The views of a scene show one set of named points, each view turned or mirrored, and shifted as a whole, with a little noise and some points left out.
In the rows, zero is written as 128.

Scene 1
View 1
(139): [190 116 126 149 117 117 151 128 133 180 131 114 131  94 154  98  43 100
 134 152 168  83 146]
(126): [130 173 119 168  90 138 186 143 160  99 106 115 159 123 154 151  93  94
 163 149 151 109 136]
(107): [127 143 103 159 125 144 171 145 114 122 118 144 147 166 130 165  88 159
 107 150 135 120  89]
(75): [177  94 113 146 150 128 140 137  99 189 133 138 129 134 128 114  43 155
  91 152 154  92 103]
(173): [148 153 125 175  97 135 176 138 137 132 124  98 143 102 163 127  64  78
 156 153 156  81 134]
(10): [164 115 102 137 135 132 148 137 120 160 117 151 144 154 125 138  74 168
  96 149 147 125 112]
(184): [159 137 124 166 110 130 164 139 124 153 130 105 137 106 163 114  52  90
 145 153 159  74 120]
(190): [158 156 123 167  91 129 178 134 159 130 115 106 150 103 163 128  77  80
 167 150 162  93 154]
(77): [ 96 150 114 185 121 154 189 158  83 104 140  94 130 141 153 150  51  90
 135 163 126  52  50]
(171): [142 172 119 163  91 133 185 135 165 106 101 121 160 121 153 144 100  98
 161 146 157 116 149]
(88): [118 134 109 175 130 141 170 152  84 131 133 120 131 150 139 145  55 125
 111 162 133  74  62]
(43): [141 145 102 145 119 138 170 146 138 118 102 156 160 165 126 161 102 167
 116 151 144 139 115]
(250): [107 142 104 167 131 151 179 155  82 119 128 122 138 156 138 154  65 130
 114 160 125  84  60]
(26): [144 132 102 147 129 138 163 142 115 137 119 151 144 160 124 148  79 164
 100 149 138 121  97]
(149): [114 144 110 169 125 149 176 153  96 115 127 123 140 153 137 154  69 131
 118 158 133  87  74]
(56): [150 104  94 134 155 133 140 142  91 157 118 179 141 190 107 155  74 212
  59 149 133 137  74]
(148): [180 125  96 121 126 123 146 129 152 153  97 185 162 171 113 147 106 203
  87 140 153 176 149]
View 2
(56): [182  91 136 201 137  93 156  90 108 113 153 149  81 122 122 182 106  94
 161 107 166  99 154]
(171): [ 57  99 120 129 145 153 108 166 132 185 127  74 120 134 113 122 141 163
 172 140 103  58 127]
(75): [165  91 125 125 124 115 122 108 139 118 189 152 112  87 104 152  95 147
 154 122 161  87 160]
(126): [ 54 106 125 129 141 149 100 166 120 184 126  76 117 138 120 125 122 157
 177 150  97  66 133]
(88): [124 117 133 149 117 121  86 143  98 136 152 124 101 137 113 162  62 119
 174 163 138  99 174]
(77): [ 87 125 133 136 103 140  53 171  82 143 146 116 108 151 112 151  36 129
 187 187 120 100 187]
(149): [108 112 134 159 121 126  89 150  93 144 141 108 102 145 112 163  75 119
 179 158 124  92 163]
(173): [ 68 103 121  94 126 153  79 165 134 168 156  94 128 115 105 119 103 177
 173 159 113  68 152]
(250): [128 109 134 155 117 119  93 141  98 132 152 131  97 135 115 159  71 120
 173 152 136  98 170]
(139): [122  84 110  80 126 144 103 136 166 146 186 130 135  80 101 124 109 190
 152 136 140  68 154]
(184): [ 99  94 116  92 121 147  85 150 140 150 168 112 128 108 103 126  93 176
 167 158 127  76 158]
(190): [ 42 103 119 101 140 157  86 174 135 188 140  75 131 129 111 112 123 179
 176 153  99  62 137]
(26): [133  98 131 166 134 115 128 122 110 137 148 124  99 125 119 160 106 123
 165 122 139  87 148]
(43): [107  95 129 169 152 129 141 128 124 159 138 103 104 128 123 145 145 134
 167 116 125  67 124]
(148): [147  78 125 189 167 108 186  92 140 153 142 119  96 111 124 152 174 121
 156  82 142  63 111]
(10): [149  92 124 160 138 113 137 111 128 136 161 134 100 111 115 155 115 132
 156 114 145  81 145]
View 3
(139): [190 156 103 118 138 121 114  90 120 177 121 151 115  76  88 156 102 140
 177 125  82 184 176]
(75): [205 166  88 159 186 134 143 124 128 200 147 161  99  82 117 136  77 137
 134 123 106 177 170]
(149): [162 107 104 167 184 149 102 152 105 133 150 144  97 100 121 105 109 161
 135 159 113 132 117]
(148): [233 218 133 176 187 119 136 138 159 140 158 136 164 164 183 145  71  67
 118 167 117 158  80]
(250): [169 118  99 171 193 149 113 152 107 149 156 149  91  95 121 104 102 157
 127 150 115 142 138]
(171): [163 132 140 118 124 118  80 100 114 106 117 130 147 122 114 143 122 127
 175 172  85 144  97]
(56): [216 173  95 200 230 151 150 163 143 172 175 155 102 124 165 114  69 118
  95 144 133 154 121]
(43): [185 157 129 165 176 130 115 139 129 127 146 136 137 138 152 122 100 116
 130 170 113 144  92]
(126): [153 122 137 122 129 124  77 108 102 103 123 127 141 117 108 133 128 139
 173 171  90 140 101]
(107): [181 133 113 173 191 143 111 150 119 133 155 144 116 124 137 115 102 135
 123 165 119 141 104]
(88): [161 108  94 165 192 152 113 152 100 153 151 152  87  91 110 103 103 167
 129 149 117 144 140]
(10): [200 168 107 164 190 137 131 138 130 167 154 150 118 111 140 132  85 120
 128 143 112 163 130]
(77): [133  66  98 156 176 154  89 151  82 131 147 144  79  79  92  93 129 192
 143 159 113 125 129]
View 4
(148): [ 75 118  92 139 145 140 159 155 144  76 169  88  97 186  93  42  69 160
  68  96 128 134 170]
(107): [107 135 113 141 160 103 109 142  93 112 132 101 119 162 140  56 103 118
  88 142 144 137 137]
(26): [111 131 117 136 156 114 125 152 114 109 143  84 124 150 130  59  98 129
  86 126 142 151 135]
(139): [148 145 133 140  97 154 179 189 173 132 148  82 105  98 124  80 136  80
 115 113 156 163 118]
(173): [163 183 118 148 104 133 137 158 118 140 129 136  77 127 157  58 165  49
 126 164 162 120 112]
(190): [161 174 109 147  96 151 155 165 137 132 139 127  70 131 139  60 152  60
 122 142 160 121 126]
(43): [100 136  99 143 149 119 126 143 112  99 144 105  96 179 122  45  96 127
  88 134 140 126 150]
(10): [ 98 124 107 141 141 129 144 158 137  95 151  82 114 155 116  53  88 141
  82 108 136 148 146]
(88): [127 137 131 136 159  89 103 151  88 133 124  88 146 120 156  71 123  96
  94 149 153 161 113]
(171): [145 175  98 152 111 148 149 152 122 119 138 138  59 164 136  46 139  76
 115 147 157 100 141]
(149): [126 147 122 138 152  95 103 144  86 132 121 102 129 139 154  64 122  97
  97 154 152 147 122]
(184): [156 153 131 142 109 136 154 175 140 143 135  98 106 105 144  77 146  69
 119 131 158 150 113]

In a view up to two points have been moved. Name them for each view, in the order of its rows, or write -.
view 1: (250)
view 2: (190), (43)
view 3: (148)
view 4: (173), (10)

Scene 2
View 1
(108): [142 151 120 147 152 107 156 107 128 163 108 134 134 168 163 130 114 111
 148 131 132 112 129]
(51): [151 175 153  85 145  81 171  88 143 172 132 123 113 176 137 158 125  81
 120 132 149 116 103]
(76): [138 147 117 181 159 122 140 155 122 154 106 137 162 144 185 122 113 122
 170 142 127 109 146]
(156): [141 157  81 157 147 114 175 116 137 137 108 136 132 144 197 121  90 138
 144 134 126  77 117]
(132): [147 160 189 139 162 105 120 175 122 177 126 126 170 153 141 156 148  71
 166 146 144 152 147]
(106): [143 157 115 150 151 110 159 127 130 153 112 133 141 151 177 129 108 116
 152 137 130 103 129]
(207): [147 162 165 125 156  99 142 136 130 174 125 125 145 164 143 152 135  80
 149 140 142 133 131]
(242): [140 146 125 158 153 112 147 109 123 164 107 135 137 174 161 127 117 110
 153 130 129 118 135]
(99): [145 159 137 131 152 104 154 121 132 164 118 130 135 162 160 141 119  99
 144 136 137 115 124]
(34): [144 164  94 132 145 101 180 103 142 143 114 134 121 151 187 130  96 125
 133 132 131  82 107]
(137): [144 153 113 144 149 108 161 102 132 156 110 135 126 166 168 129 106 115
 143 131 130 100 122]
(19): [142 159 119 134 149 102 164 104 134 157 116 133 125 162 167 135 111 111
 139 131 133 101 117]
(2): [138 154 111 183 159 123 143 181 123 144 109 135 171 125 196 124 112 124
 175 150 126 103 144]
(192): [146 162 143 137 155 104 148 140 131 162 120 129 146 152 163 143 123  95
 149 142 138 116 127]
(176): [145 162 171 137 161 106 133 162 127 170 122 124 162 150 152 151 135  82
 159 146 142 137 139]
(58): [140 143 109 152 150 111 159  89 127 162 102 136 125 176 161 125 109 118
 145 126 127 106 128]
(92): [136 151 102 189 156 127 146 170 124 143 104 138 166 128 201 118 105 131
 172 146 124  99 142]
View 2
(34): [161 100  96 155 126 177 146 168 149  92  71 121 153 119 105 150 127 120
 128 128 166 149  80]
(76): [140 105  90 139 132 142 164 156 118 110 131  91 146 122 105 138 138  98
 149 154 102 115  85]
(58): [135 130 101 142 114 181 141 136 125 114  96 124 161 133  99 137 133 115
 134 126 157 126  80]
(242): [133 122 101 137 121 173 144 132 118 126 116 111 155 133 106 133 141 110
 139 127 139 121  89]
(19): [148 105 102 149 126 182 140 147 135 116  92 114 153 127 108 144 130 120
 133 117 161 139  92]
(108): [141 115  99 142 124 177 141 139 124 120 107 113 155 132 106 136 135 115
 138 123 148 128  89]
(92): [147  97  86 141 135 131 170 173 127  95 126  88 143 113 103 140 137  95
 152 169  93 117  76]
(106): [148 101  96 146 129 165 151 154 132 111 105 106 150 121 109 144 133 112
 140 135 137 132  88]
(207): [144  90 111 141 145 183 139 124 119 156 135  86 142 133 132 135 138 115
 145  94 143 129 128]
(156): [152 115  86 148 117 158 155 176 143  76  77 123 157 118  89 148 129 112
 133 158 139 138  57]
(99): [146  96 105 143 134 179 142 137 127 131 112 102 150 130 118 139 134 117
 137 109 153 133 105]
View 3
(137): [113 140 135 143 124 127 134 126 151 121 111 161 114 135 110 133 144 105
 114 123 117 155 136]
(106): [104 139 138 146 133 120 133 130 155 125 119 146 106 137  98 132 151  83
 123 120 120 152 136]
(99): [127 147 138 139 131 108 153 112 155 111 134 163 122 127 102 131 159  96
 126 121 123 150 129]
(132): [135 161 162 149 145  91 185  87 175  98 178 151 130 100  82 113 177  54
 180 108 140 129 131]
(34): [105 130 127 136 125 116 122 139 139 132 110 157 105 153 104 149 147 109
  88 132 110 170 127]
(108): [115 143 134 145 126 130 139 121 157 116 115 160 119 126 110 126 147 100
 126 120 123 146 138]
(176): [128 155 154 148 142  94 174  97 168 105 167 152 122 110  86 121 174  64
 163 111 134 137 129]
(192): [122 146 145 142 136 103 154 111 157 113 146 153 117 126  93 129 164  80
 136 119 126 150 128]
(156): [ 86 130 131 145 129 124 111 152 144 139  99 141  90 156  99 142 144  89
  98 127 112 166 135]
(2): [ 76 139 149 161 146 113 127 142 162 135 127 116  82 135  73 125 161  33
 148 109 127 144 139]
(242): [114 148 137 149 127 135 141 121 160 114 114 156 117 121 110 121 147  95
 137 117 127 139 144]
(51): [160 146 134 121 120  91 170  93 141  99 150 193 146 133 115 142 162 134
 102 133 117 167 117]
(19): [119 140 133 139 126 117 140 124 148 119 120 162 116 139 107 136 150 106
 111 127 118 159 132]
(207): [141 151 146 142 134  99 172  93 162 100 159 164 131 114  97 125 168  89
 147 116 131 143 128]
View 4
(51): [157 143 132 167 103 104  71 141 171 165 131 129 177 135  83 117  88 120
 149 148 148 147 121]
(19): [143 132 149 129  99 123 100 164 153 136 118 128 151 131 111 140 105 110
 120 151 133 124 134]
(156): [139 125 151  99  82 130 129 196 142 113  92 124 136 124 129 155 122 104
 114 149 120 109 140]
(2): [119 106 163 108  96 123 102 152  95 109 107 148  85 107 131 146 143 112
  89 144  87 110 152]
(176): [127 119 152 156 115 107  56 105 112 142 143 154 111 116  95 120 116 126
 108 143 108 135 141]
(58): [139 135 164 121 108 140 104 162 158 126 130 126 153 141 119 148 103 102
 100 154 143 115 134]
(106): [134 124 155 123  98 126 103 160 135 126 116 133 130 123 119 142 117 110
 108 148 120 118 140]
(99): [140 129 150 139 105 117  84 141 145 139 129 136 140 128 103 132 106 112
 117 146 125 128 135]
(132): [124 119 156 166 124 105  40  84 106 147 155 160 100 112  91 113 118 129
 102 140 104 138 141]
(92): [119 109 166 101  93 131 109 161 100 103 106 144  90 113 135 151 140 111
  85 145  92 104 154]
(242): [131 132 167 125 115 136  93 145 143 126 137 137 138 136 118 144 108 107
  95 152 134 118 137]
(137): [141 134 157 122 100 129 105 165 152 129 119 126 149 135 115 145 109 106
 112 152 134 119 133]
(76): [118 116 167 113 104 132  98 148 110 111 123 144 100 119 127 145 131 113
  84 147 103 109 150]
(207): [136 129 149 159 115 112  59 112 133 149 142 146 132 122  93 120 105 122
 117 145 123 138 133]
(192): [136 123 150 141 103 113  78 137 130 135 126 139 128 120 103 130 113 119
 116 146 116 128 139]
(108): [137 136 160 128 107 135  99 156 156 131 133 129 152 139 113 144 103 105
 107 153 140 120 134]
(34): [146 132 143 114  83 120 119 191 156 129  97 121 155 127 118 145 110 109
 131 149 131 119 134]

In a view up to two points have been moved. Name them for each view, in the order of its rows, or write -.
view 1: -
view 2: (156)
view 3: -
view 4: (108)

Scene 3
View 1
(57): [ 88 144 122 103 122 149 163  92  93 138 124 163 136 121 109 140 131 139
 139 129  82 146 138]
(28): [142 138 129 151 111 125 167  96  98 114 136 146 110 148 148 148 131 123
 139 112  88 164 153]
(33): [110 163 153 162 121 134 175 129  88  85 153 139 107 148 159 137 144 128
 142 109  75 149 134]
(204): [163 115 124 135 107 121 170 102  76 105 121 177 107 136 122 153 108 114
 131  84  72 163 168]
(158): [170 134 132 173 109 110 164  89 107 116 139 135  97 161 169 153 134 115
 139 111  94 177 163]
(180): [116 119 123 101 114 142 176 119  59 103 116 197 123 113  87 148 106 126
 133  83  59 142 156]
(47): [ 94 148 117 111 121 145 158  78 107 150 126 154 137 129 120 141 139 139
 143 143  93 154 137]
(69): [109 135 111 108 118 139 155  72 107 157 120 158 135 129 115 145 133 135
 140 139  94 159 146]
(44): [133 148 140 155 116 127 171 107  93 103 143 143 108 147 155 144 135 125
 140 110  83 158 145]
(153): [135 122 114 116 112 132 161  84  90 133 117 173 123 128 112 150 117 126
 135 110  82 161 160]
(84): [143 131 130 139 112 126 168 104  87 109 130 162 109 139 134 147 125 122
 139 102  79 160 156]
(3): [ 92 163 138 138 123 145 166 102 104 121 145 136 122 139 147 135 149 139
 144 136  87 150 127]
(170): [ 95 133 115  93 120 150 162  90  87 139 117 177 136 115  95 144 122 135
 141 121  80 148 145]
(115): [148 135 121 144 113 121 158  75 110 138 127 144 116 150 145 149 135 124
 141 127  98 171 156]
(150): [112 145 137 134 119 137 173 119  80  96 136 163 115 133 129 140 129 129
 138 100  70 148 143]
(39): [134 140 144 151 113 128 176 126  75  82 142 161 103 141 140 145 125 122
 137  90  68 151 149]
View 2
(28): [103 100 141 140 154 130 101 142 123 131 146 137 114 141 103 122  99 134
 146  93 123 142 139]
(180): [152 117 132 105 196 141  73 139 120 145  92 160  78 164 120 106 102 177
 125 117 109 159 168]
(47): [138  90 135 123 159  96 102 130 126 131 128 129 149 166 143 124  91 143
 127  98 108 127 139]
(170): [159 100 131 108 180 106  85 129 125 138 103 143 127 177 145 113  93 164
 117 109 102 137 151]
(150): [128 107 137 131 169 134  87 146 139 127 136 162 102 162 107 100  90 151
 131 104 128 148 162]
(158): [ 80 101 146 152 143 137 110 146 115 137 159 128 115 120  87 135 106 122
 157  82 125 142 126]
(84): [113 106 141 132 165 136  96 142 122 137 132 145 100 142 104 119 102 148
 142 100 119 147 145]
(44): [104 102 140 144 149 132  98 147 136 122 157 147 114 148  98 113  93 133
 143  94 132 145 147]
(153): [133 103 137 113 175 117  95 128 106 150 103 125 118 147 131 130 108 157
 135 101  97 136 134]
(3): [129  91 136 139 147 108  98 144 149 114 156 151 144 174 124 104  76 132
 127  96 133 133 152]
(39): [103 113 140 143 161 154  85 154 138 125 153 165  81 147  82 103  95 143
 145 100 140 159 162]
(69): [142  90 134 116 164  94 101 124 118 136 118 125 147 164 144 127  94 148
 126  99 100 126 134]
(204): [112 115 139 123 179 149  89 140 107 149 113 142  79 132  98 125 114 156
 148 101 113 154 142]
(57): [155  93 131 119 166  98  93 133 138 126 123 144 145 183 146 107  81 150
 118 106 113 130 151]
(115): [106  97 143 136 153 115 108 133 115 135 140 122 134 136 115 136 103 132
 145  89 112 132 125]
View 3
(84): [131 102 139 106 117 126  96 102 111  75 150 119 122 124 130 117 123 123
 119 143 125 156 134]
(47): [ 98 118 145 127 107 135 145 101 143 106 131 108 110 143 128 128 149 117
 124 127 122 135 119]
(204): [133 115 140  92 122 109  80  98 109  65 164 119 128 109 139 111 122 111
 105 143 117 164 147]
(44): [136  84 136 118 113 147  99 113  99  83 137 122 116 136 120 116 119 138
 132 150 135 152 123]
(57): [ 98 121 151 117  91 130 129  82 151 100 137 108 109 126 116 142 146 119
 119 127 141 139 112]
(33): [141  71 138 122  98 159  87 106  98  82 136 123 110 139 102 126 110 151
 138 157 156 153 110]
(115): [123 104 133 123 134 131 128 124 110  91 134 115 120 147 143 106 135 120
 129 137 106 146 134]
(150): [129  98 145 109  95 136  89  89 120  80 148 120 114 122 112 130 121 132
 120 146 150 154 118]
(153): [107 132 144 104 117 109 122  97 137  86 151 110 122 121 143 120 143 102
 107 127 109 147 136]
(39): [143  90 139 101 106 137  73  97 101  69 154 127 121 119 114 120 111 136
 122 156 145 161 128]
(170): [ 94 135 154 107  91 119 126  75 158  95 148 107 113 119 124 140 149 111
 108 124 134 143 117]
(28): [136  96 133 111 127 132 102 116  99  80 144 119 122 133 137 106 122 125
 125 146 117 156 137]
(69): [ 97 126 146 122 110 126 147  99 147 102 135 104 113 139 133 127 149 111
 120 122 115 138 121]
View 4
(153): [160 123 126 168 115 136 148 138 155 146 116 162 153 116  95 114 108  72
 148 139 109 163 128]
(28): [154 139 117 134  81 129 117 134 158 143 134 155 123 119 105 119  86 102
 130 133 121 150 135]
(39): [143 153 118 151  82 124  84 114 173 139 121 143 128 145 116 143  90 108
 124 138 122 150 143]
(33): [151 142 106 136  60 110  90 115 175 137 140 159 118 141 125 149  86 140
 130 130 121 136 130]
(204): [141 153 132 159 109 140 104 126 159 145 109 138 140 127 101 121  97  66
 123 145 120 167 151]
(3): [166 117 104 144  67 108 132 124 171 141 146 178 132 127 119 141  95 140
 154 121 113 132 111]
(158): [152 153 119 107  69 137 111 142 148 146 143 149 105 101 101 101  72  96
 113 135 128 151 141]
(84): [152 137 121 156  96 128 118 127 165 142 122 154 140 130 110 129  97  95
 135 137 116 155 133]
(115): [163 130 118 129  84 132 141 146 148 147 139 164 127  99  97 102  87  93
 133 132 117 151 128]
(150): [150 136 114 164  88 118 106 113 177 140 123 155 142 144 118 148 100 112
 139 135 116 148 130]
(44): [152 140 113 134  71 121 104 127 166 141 137 157 120 126 113 130  86 116
 129 132 122 146 131]
(57): [167 107 113 180 102 117 155 124 170 142 125 178 161 132 110 138 113 108
 164 130 104 146 109]
(180): [145 136 127 201 128 129 112 111 178 141  95 145 170 158 110 151 116  77
 148 145 110 167 137]
(69): [173 105 115 163 103 126 170 139 155 147 132 180 154 109  98 116 108  95
 160 129 106 150 111]
(170): [164 108 117 190 115 120 157 125 167 144 114 174 167 133 107 136 118  93
 166 132 102 154 114]
View 5
(44): [ 99 154 156  98 156 111  99 126 165 133 147 106 110 179 154 123 117 134
 138 143 109 138 104]
(28): [ 97 153 145 109 159 117 100 123 163 136 147  99 109 181 148 120 112 129
 120 140 115 131 104]
(57): [140 129 134 119 189 125  83  96 134 164 139  92 116 160 129 114 141 159
 147 125 111 100 122]
(115): [ 95 147 128 118 162 118 103 110 154 151 154 101 111 186 147 121 110 124
 103 126 132 120 103]
(153): [118 132 125 140 177 137  98 101 146 147 139  71 106 168 121 108 116 137
 104 133 110  95 112]
(150): [122 143 163 103 170 119  88 123 163 129 136  93 108 164 138 120 128 149
 154 149  90 125 115]
(204): [107 142 150 130 159 136 102 127 172 112 133  63  98 168 126 106 105 127
 103 158  84 115 109]
(69): [123 132 120 130 184 128  91  92 131 171 145  91 117 170 131 117 127 146
 121 116 130  97 115]
(180): [143 126 157 133 182 146  86 113 159 120 122  52 101 142 108 102 127 155
 142 159  65 100 126]
(3): [118 144 149  91 174 105  88 109 145 163 150 122 122 174 153 128 136 152
 162 125 124 128 111]
(84): [105 146 149 116 163 124  99 122 167 128 141  84 104 172 139 116 114 132
 122 147  99 124 109]
(47): [122 136 125 120 185 121  90  93 131 171 148 102 118 170 136 120 131 148
 129 117 130 104 113]
(158): [ 74 162 145 105 145 113 111 130 174 129 154 105 106 195 160 124  97 114
 100 142 124 142  92]
(33): [106 154 176  79 159 102  91 132 171 132 146 117 112 174 160 129 128 144
 166 150 101 148 107]
View 6
(69): [151 140 113 116 128 124 108 152 135  93 155 119 160 150 165 114 119 111
 135 118 126 147 121]
(170): [160 149 105 104 121 124 129 127 120  80 141 120 168 173 158  98 112 114
 149 123 115 158 128]
(180): [153 152 114  93 126 113 158  88  84  78 109 141 158 173 164  81 100 119
 146 136  93 164 134]
(47): [153 142 112 117 125 124 106 155 128  96 157 115 153 143 157 113 122 107
 140 129 131 152 122]
(3): [159 146 115 118 112 119 112 153  97  99 154 106 136 121 141 106 126  90
 154 167 154 173 126]
(153): [144 141 123 111 139 119 124 130 120  96 130 138 154 148 176 108 109 120
 127 117 102 142 123]
(33): [154 146 124 118 117 111 123 137  69 105 135 116 117 102 139 101 127  86
 149 187 150 182 124]
(84): [142 143 133 114 135 112 132 123  85 103 120 139 129 115 164 102 115 105
 128 152 115 158 123]
(115): [136 137 136 125 140 117 110 155 113 113 141 133 129 105 169 120 123 107
 119 139 125 144 116]
(158): [127 136 151 128 146 108 114 148  87 126 125 143 107  70 171 120 123 101
 109 162 125 150 112]
(204): [136 145 138 106 140 108 150  99  73 100  99 157 131 124 174  94 104 115
 124 148  91 155 124]
(28): [139 141 137 120 134 111 121 138  91 111 130 136 122 102 163 111 119 102
 126 156 125 157 119]
(39): [146 150 134 110 126 108 143 111  59 103 110 140 119 108 156  93 113  99
 139 174 120 173 127]
(150): [154 148 121 107 121 112 137 117  75  94 126 127 134 131 149  92 116 100
 149 165 126 171 130]
(44): [144 143 134 120 128 113 124 138  78 108 130 129 119  98 154 105 122  96
 136 171 135 166 121]

In a view up to two points have been moved. Name them for each view, in the order of its rows, or write -.
view 1: (47), (153)
view 2: (39), (57)
view 3: (28)
view 4: (84)
view 5: -
view 6: (33), (204)

Scene 4
View 1
(118): [ 77  97 128 145 153 110 137  94 139 126  99 146  81 130 115 156  86 163
 131 115 150  81  87]
(167): [141 133 142 158 154 120 127 127 131 135 114 121 110 104 129 139 109 140
 115 154 136 130  88]
(62): [133 123 128 126 174 132 133 140 110 156 156 164 115 108 184 115 102 127
 114 127 132 126  78]
(78): [147 118 125 105 174 147 129 150 113 171 180 168 112 100 192 124 128 134
 110 114 129 136  78]
(172): [107 122 139 159 160 107 134 113 127 125  98 140 103 120 137 129  82 138
 120 143 142 106  84]
(205): [ 80 108 132 155 158 104 139 100 128 122  95 149  93 128 131 137  76 147
 125 124 146  86  84]
(226): [118 115 130 132 162 126 131 123 126 145 133 148 102 112 149 139 107 145
 119 126 136 113  83]
(27): [160 140 143 150 156 129 121 136 130 143 128 119 116  94 137 139 123 137
 110 160 132 145  86]
(35): [135 133 139 149 166 120 130 131 121 143 122 140 115 105 154 122  98 128
 114 149 133 127  80]
(216): [ 91  92 118 116 154 129 137 106 141 144 132 159  78 121 129 167 111 169
 128  95 145  90  86]
(169): [125 109 131 128 151 131 127 115 140 144 131 134  93 110 123 166 123 161
 122 122 139 116  88]
(201): [124 126 134 145 163 121 128 125 125 142 124 143 108 111 149 130 103 137
 116 138 136 121  83]
(8): [115 101 124 121 157 134 134 118 136 148 142 151  90 112 133 162 121 160
 125 111 139 107  85]
(196): [ 93 108 147 181 119 103 128  78 177 101  51  85  72 118  32 207 110 185
 135 153 151  89 101]
View 2
(216): [175 122 164 137 185 158 147 128 112 139 153  72 141  92 142 145 155 118
 158 138 168  83 150]
(62): [149 112 153 153 130 105  94 123  76 138 125 121 179 107 124 158 131 131
 132 129 159  86 143]
(78): [159 118 153 171 131 103  89 124  74 161 126 131 189  98 136 144 133 149
 120 134 163  62 152]
(205): [153 107 160 108 170 144 139 125 106  98 142  74 135 107 116 171 141  90
 172 131 160 124 131]
(27): [136 116 161 125 108  99 112 118 137 146 107 144 154  87 119 140 133 102
 151 135 155 102 175]
(169): [160 123 164 130 154 136 137 126 131 146 134 104 140  84 137 133 148 111
 158 137 162  90 169]
(118): [160 115 166 109 184 160 155 130 117 109 151  65 128  99 124 162 149  91
 175 133 163 113 137]
(167): [136 112 160 113 122 112 123 118 132 131 114 124 143  92 119 148 134  94
 161 135 154 111 163]
(226): [153 114 159 133 145 127 117 124 102 132 130 106 155 100 128 151 138 114
 150 131 163  95 149]
(8): [168 125 164 140 164 141 135 127 115 147 143  94 149  91 138 138 150 122
 153 138 164  82 157]
(35): [138 109 157 123 121 107 108 121 106 124 117 123 156 101 115 155 129 104
 150 132 156 109 152]
View 3
(201): [152 115 146 162 150 137 121 100 120 106 125 162 119 137 117  93 102 154
 129 131 115 117 124]
(216): [146 133 128 147 121 101 125  95 127 124 125 184 151 131 106  83 122 137
  78 150 136 167 130]
(226): [145 118 137 155 141 133 122  98 126 108 122 169 130 133 115  86 103 148
 116 135 119 135 123]
(172): [180 126 178 172 164 132 123 100 108 131 126 161 126 156 115 103 135 163
 126 146 135 115 135]
(167): [155 109 147 157 155 127 109 115 103 118 122 159 115 136 112  86 102 147
 143 124 101 105 144]
(196): [192 131 167 147 146  39  84 151  39 202 120 171 137 153  93  72 165 119
 101 148 120 134 211]
(35): [153 111 150 160 153 143 120 102 118 103 124 156 116 136 117  93  97 154
 141 128 106 107 126]
(205): [177 136 168 170 151 118 128  97 110 134 126 170 137 153 113 100 144 158
 105 157 142 137 133]
(169): [143 115 125 146 128 105 111 110 114 122 121 172 132 128 106  75 105 133
 105 132 110 140 144]
(118): [171 140 158 160 141 101 123 100 109 143 125 176 147 150 109  93 147 148
  87 156 143 153 139]
View 4
(172): [110 143 149 124 107 126 109 135 117 133 117 126  92 131 109 153 139 153
 125 128 148 116 123]
(226): [ 91 138 158 121 104 131 123 143 122 136 131 149 118 110 105 143 135 115
 139 129 140 119 107]
(35): [ 76 149 152 126 117 139 125 130 132 143 126 122  92 106 105 144 148 120
 125 136 149 129 104]
(78): [ 62 141 164 116 114 138 134 158 137 158 147 152 135 100 103 142 151  62
 149 134 144 123  96]
(8): [105 131 160 118  83 131 123 151 107 119 132 173 129 101 106 133 131 111
 151 126 130 109  98]
(201): [ 85 147 154 125 111 136 121 137 127 139 125 132 100 111 105 148 143 122
 131 133 146 122 108]
(216): [122 127 163 117  72 123 113 160  98 115 128 182 137 116 109 143 126 124
 153 118 124  99 111]
(169): [ 99 134 157 123  84 137 126 139 102 112 126 165 113  92 106 129 131 128
 147 130 126 111  93]
(196): [159 132 139 137  48 131 100 108  59  50  90 156  58 102 114 116 109 246
 129 126 113  99 102]
(167): [ 84 145 149 128 108 143 124 123 118 127 121 128  82  94 104 134 144 140
 129 139 142 125  99]
(205): [131 139 153 123  93 115 102 149 109 127 115 140 104 147 111 160 130 157
 129 117 144 107 134]
(62): [ 68 144 160 117 123 135 132 151 143 161 140 139 125 110 102 152 152  79
 139 129 150 125 108]
(118): [141 132 152 120  75 117 102 151  96 115 113 161 112 141 109 153 122 158
 136 114 131  98 129]
(27): [ 63 151 151 129 115 150 135 114 124 127 127 125  81  76 102 125 148 127
 132 147 141 136  82]

In a view up to two points have been moved. Name them for each view, in the order of its rows, or write -.
view 1: -
view 2: -
view 3: (172)
view 4: (78)
